Points, in no order, along strands that fork, close into loops and pass close to each other.
Two points are linked if the straight distance between their rows is under 93.7.
<697>: 12; 14; 19; -31; 14; 22; 26; -22; 22; -28; -6; 7; -4; 17; 2; -13; 14; -15; -41; -16; 1; 21; -34; -10
<271>: -12; 5; 29; -58; 21; 26; -35; -36; -4; 19; -20; -42; 17; -51; 5; 2; -20; -30; 0; 4; -31; -7; -30; 17
<268>: -35; -14; -25; -13; -41; -26; 6; 28; -22; 54; 19; -29; -13; 16; 30; 1; -16; 23; 10; 20; 1; -57; 26; -4
<711>: -14; -11; -13; -41; -26; -3; -65; 34; -4; 15; 21; -56; 11; -25; 3; 28; -26; 18; 46; 29; 5; -47; 9; 28
<606>: 6; -7; 3; -54; -53; 12; -9; 0; -1; 2; -14; -55; -10; -8; 2; -1; -29; 14; 34; 13; 12; -58; -36; 1
<651>: -48; -30; -24; 55; -1; -4; 10; -4; -1; 18; 58; 15; 10; -33; -16; 7; 8; 16; -24; 4; 70; -12; 33; 53
<663>: 49; 21; -8; 40; -3; 5; -22; 2; 24; -63; -19; 16; -18; 13; -51; 15; -13; 21; 53; -13; 6; 0; -28; -15
<674>: -48; 5; -45; -3; -16; 22; -6; 59; -15; 47; 37; 35; 14; 37; -23; 7; 18; -3; 44; 9; 26; 11; 40; -18
<140>: -19; 28; -10; 7; -19; 25; -16; 30; 1; -16; 13; -2; 7; 35; -37; 9; 23; -4; 23; 4; 29; 9; 7; -24
<650>: -19; -12; -11; -7; -43; -47; 15; -6; -8; 44; -1; -23; -7; 9; 33; 0; -31; 32; 6; 24; 3; -67; 19; 11
<145>: -14; 9; 30; -14; 19; 6; 4; -46; 14; -22; -5; -4; 25; -16; -6; -7; 0; -14; -57; -20; 12; 12; -16; 11
<397>: -22; 20; -10; 62; -6; -67; -3; -31; -11; 12; 22; 59; 14; 1; 19; 10; -8; 19; -2; -34; -12; -3; 26; 0
<350>: -14; 9; 20; -2; 43; 16; 24; 18; -26; 54; -30; 7; 17; -2; 34; -39; 20; -29; -9; -1; -21; 38; 37; -17
<387>: -60; 2; -9; -30; 17; 6; -23; -5; -12; 54; 3; 3; 44; -6; 12; -4; -2; -32; 0; 4; -14; 10; 30; 11
<713>: -10; -17; 25; -42; -1; -10; 33; -20; 28; -24; -28; 2; -20; 37; 49; -4; -1; 22; -42; 25; -39; -5; -13; -13
<564>: -34; 24; -6; 41; 13; -8; -5; 6; -15; 40; 23; 21; 12; 0; -5; 8; 16; -1; 2; -6; 2; 18; 46; -8
<626>: 54; -14; 8; 44; 13; -24; -1; -47; -1; -18; -15; 21; -11; -52; -7; -16; -21; -26; -12; -31; 10; 12; -26; 2
<738>: -8; 42; 0; 25; -12; 15; 10; 21; 12; -37; 6; 28; 11; 39; -39; 0; 10; 8; -25; -16; 29; 13; 6; -3
<788>: 25; -20; 8; 37; 3; -23; -15; 41; -2; 28; 0; -29; -31; -5; 4; 15; 5; 25; 44; 12; -5; 8; 25; -26
<24>: -52; 35; 2; -39; -2; 66; -9; 10; -2; -10; 5; 19; 52; 27; -22; -4; 22; -37; -11; -11; 8; 41; 7; -4
<507>: -23; -1; 8; -4; -25; -52; 0; -30; 1; 22; 1; 6; -1; 6; 30; 17; -13; 17; -18; 8; -16; -40; 8; 0
<295>: -81; 7; -16; -37; 22; 10; -20; -24; 0; 38; 17; 18; 44; -23; 13; 15; 9; -10; -17; 27; -8; 3; 36; 37
<123>: 24; -19; -13; -33; -47; 9; 12; 8; 0; 30; -17; -29; -37; 14; -4; -12; -23; 3; 28; -13; 0; -48; -50; -29
<682>: -25; -2; -33; -15; -61; -12; -18; 39; -12; 38; 17; -18; -6; 28; -8; 23; -2; 12; 43; 8; 6; -44; 6; -19
<54>: 78; 12; -25; 4; 7; -16; 42; 6; -6; -56; -4; 58; 13; 23; -20; -42; -3; -5; -36; -24; -2; 19; -38; 7
<737>: -41; 47; 0; 49; 18; -25; 13; -15; -13; 21; 20; 46; 21; 7; 3; 25; 12; 19; -5; -21; -9; 12; 52; 9
<265>: -3; -5; 35; -24; 55; 48; -11; -10; 6; -4; -17; -25; 20; -35; 0; -15; 19; -40; -12; 17; -3; 44; 4; 19
<621>: 38; -40; -1; 3; -6; -25; 5; 3; 17; -66; -5; 5; -10; 18; -7; -6; -8; 15; -22; 30; 24; -1; -22; 4
<779>: 27; -26; 26; 39; 36; 15; -19; 12; -2; 5; -8; -28; -11; -44; -16; -5; 10; -14; 9; 10; 15; 33; 19; 0
<549>: -66; -4; -33; -10; 28; -4; -20; -22; -8; 41; 44; 26; 38; -44; 14; 31; 18; 9; -14; 20; 23; -4; 45; 45
<461>: 40; -15; -10; 2; -3; -15; 27; -47; -5; 1; -25; -1; -24; -33; 8; -22; -28; -32; -18; -26; 0; -18; -46; -4
<191>: 33; -17; -8; 8; -17; 4; 16; 19; -8; 19; -26; -21; -41; 6; 10; -29; -5; -16; 18; -2; -1; -17; -19; -35
<627>: 27; -46; 17; 34; 11; -12; -11; -5; 25; -61; 12; 0; -2; -7; -23; 5; -1; 11; -43; 23; 38; 24; -2; 26
<157>: 9; 32; 6; -31; -34; 14; -4; 2; 3; -7; -10; 4; -16; 22; -11; 20; 3; 12; 31; -13; -28; -6; -40; -35
<673>: 7; 27; -5; 26; -4; -5; 34; 7; 11; -31; -7; 46; 17; 54; -9; -26; 5; 7; -59; -21; 7; 10; 8; -3
<785>: 8; 6; 19; -41; 14; 28; 50; -3; 27; -31; -18; 5; -25; 35; 37; -18; 15; -6; -35; -8; -23; 19; -17; -24
<729>: 67; 0; -37; 5; 24; 5; 50; 1; 9; -68; -31; 12; -36; 25; 12; -10; -10; -23; 4; -8; -32; 25; -21; -1
<215>: -24; 9; 31; -36; 15; -5; -27; -62; 0; 15; -11; -37; 29; -52; 5; 3; -19; -4; -22; 6; -21; -26; -12; 21
<323>: -61; -25; -31; 16; 20; 11; -1; -1; -14; 41; 61; 23; 25; -40; -3; 18; 19; 8; -10; 13; 37; -8; 49; 51
<139>: -11; 53; 14; -46; 5; 63; 0; 5; -1; -18; -16; 13; 32; 29; -17; -17; 14; -11; 16; -24; -24; 30; -2; -18
<783>: -26; 19; 32; -28; 20; -15; -13; -72; 5; -1; 3; -14; 26; -36; -7; 9; -4; -3; -45; -12; -7; -7; -14; 20
<588>: 42; 10; -12; 16; -13; -19; 45; 14; -9; -40; -6; 63; 25; 51; -12; -40; -16; -1; -63; -22; 10; 16; -21; -3
<618>: -4; 28; 11; -28; 31; 42; 7; 22; -19; 45; -39; 3; 13; 5; 27; -34; 8; -29; 24; -14; -50; 31; 19; -25
<733>: 0; -11; 1; -42; -50; 6; -33; 28; 1; 11; 6; -59; 1; -9; 4; 19; -29; 24; 38; 14; 10; -70; -19; 19
<12>: 36; -36; 18; 36; 15; -4; -25; 23; 6; -17; -11; -36; -28; -23; -6; 15; 17; 7; 25; 28; 17; 20; 5; -7
<643>: 25; -29; -3; -24; -9; -15; 21; -33; 12; -18; -20; -18; -20; -21; 3; -28; -27; -14; -15; 2; 16; -31; -46; 3
<671>: -8; 21; -9; -20; -69; -5; -23; 25; 0; 4; -3; 0; -12; 38; -20; 24; 1; 25; 39; -7; -5; -32; -22; -40
<115>: 67; 12; -25; -2; 18; -1; 20; -19; 9; -73; -27; 1; -44; 6; 27; 24; -17; -32; 11; -5; -52; 21; -45; -1
<283>: 10; -9; 27; 7; 41; 35; -2; -1; 0; 3; -17; -27; 1; -36; -9; -19; 22; -24; -12; 10; 9; 33; 6; -5
<202>: -12; -18; 16; 53; 8; -2; -41; 13; 1; -6; 42; -15; 5; -17; -29; 37; 17; 18; 3; 22; 42; 30; 36; 24
<280>: 40; 45; 2; 0; -2; 32; 5; -1; 15; -45; -21; 7; -8; 25; -37; 11; -1; 9; 31; -31; -11; 0; -33; -28
<629>: -48; 10; -30; -1; -35; 36; -4; 60; -7; -4; 33; 18; 10; 45; -37; 14; 40; 6; 25; 15; 34; 12; 19; -9
<410>: 1; 9; 22; -72; 0; 32; 4; -27; 1; 11; -28; -31; -10; -27; 16; 5; -5; -11; 2; -9; -47; -19; -47; 9
<286>: -11; 1; 16; -23; -25; -36; 0; -28; 7; -18; -6; -4; -5; 15; 19; 10; 0; 28; -26; 14; -25; -18; -20; -6
<440>: 13; 20; 18; -41; -11; 25; 34; -13; -6; 33; -38; -10; -35; -7; 44; 0; -3; -21; -4; -10; -68; -12; -35; -16
<565>: 35; 0; 6; 22; 8; -8; 17; 21; -8; 28; -27; -19; -38; -6; 17; -15; 8; 0; 28; -12; -10; -2; 7; -31
<593>: 69; 11; -42; 11; 26; 4; 57; 17; -6; -66; -32; 45; -3; 29; -9; -35; -6; -10; -8; -24; -25; 11; -20; 0
<769>: -22; -38; -11; 75; 7; -36; -5; -17; -6; 17; 56; 1; -4; -22; 2; 9; 0; 22; -11; -13; 47; 1; 31; 49
<232>: 3; -16; 23; 54; 13; -42; -22; -44; 6; -12; 9; 18; 9; -34; -4; -2; -10; -1; -19; -17; 4; 7; -6; 11
<300>: -4; -45; -11; -17; -3; -17; -48; 54; -7; 33; 22; -50; -4; -10; 12; 17; -7; 21; 42; 40; 6; -16; 34; 15
<569>: -49; -3; -38; 19; -2; 2; 7; 39; -22; 67; 33; 34; 10; 17; -5; 5; 24; -2; 12; 3; 27; 2; 50; -4
<771>: 15; -24; 9; 18; 20; -26; -30; 49; -12; 51; 13; -33; -25; -17; 18; 25; 3; 21; 32; 30; -16; 8; 40; -5
<43>: 2; 10; 14; 70; 12; -53; -24; -41; -2; -7; 16; 31; 16; -29; -5; 20; -12; 16; 4; -40; -2; 4; 3; 15
<734>: -3; -29; 25; 38; 19; 11; -29; 11; 26; -51; 22; -27; 3; -7; -27; 23; 20; 11; -29; 41; 36; 31; 22; 31
<405>: -41; 1; 6; -24; 12; 3; 13; -1; -22; 57; -5; -7; 26; 7; 19; -38; 11; -26; -22; -5; 1; 8; 32; -6
<619>: 38; -46; -16; -26; -25; -20; 17; -3; 11; -59; 3; -1; -15; 10; -9; -33; -32; 9; -13; 22; 29; -24; -48; 5
<797>: 15; 19; 3; -31; -6; 23; 56; 0; 6; -1; -37; 9; -33; 34; 45; -23; 11; -17; -9; -16; -49; 2; -24; -42
<351>: -6; -36; 9; 63; 6; -37; -18; -2; 7; 11; 44; -6; -3; -15; 6; 30; 10; 24; 7; 13; 29; 19; 38; 22
<346>: 15; 39; 11; -31; 26; 74; 16; 10; -9; 3; -36; 6; 9; 11; -11; -31; 5; -35; 37; -25; -39; 28; -6; -19
<366>: 46; 3; 4; 40; -11; -34; -38; 3; 19; -51; 4; 25; -20; 4; -34; 32; -11; 24; 40; 4; 15; -1; -23; -21

A fork is a point with three links, a tip a point with one. Leave the first point through the second and follow the links. Name the first fork or tip that comes.
<268> / <682> -> <366>
<295> / <387> -> <24>
<797> / <440> -> <785>
<629> / <140> -> <115>
<733> / <711> -> <788>

A tip is a point with one link. Name the tips that can be reached along the links from each point below, in the order of the rows.
<12> -> <265>
<232> -> <24>, <115>
<797> -> <366>

Name the points in between on the shortest way along the links from the first point to the second, in order.
<621> / <626> -> <619> > <643> > <461>
<711> / <283> -> <300> > <771> > <788> > <12> > <779>
<797> / <157> -> <785> > <713> > <286> > <507> > <650> > <268> > <682> > <671>
<461> / <323> -> <643> > <619> > <621> > <627> > <734> > <202> > <351> > <769> > <651>
<569> / <673> -> <674> > <629> > <140> > <738>
<629> / <397> -> <674> > <569> > <564> > <737>
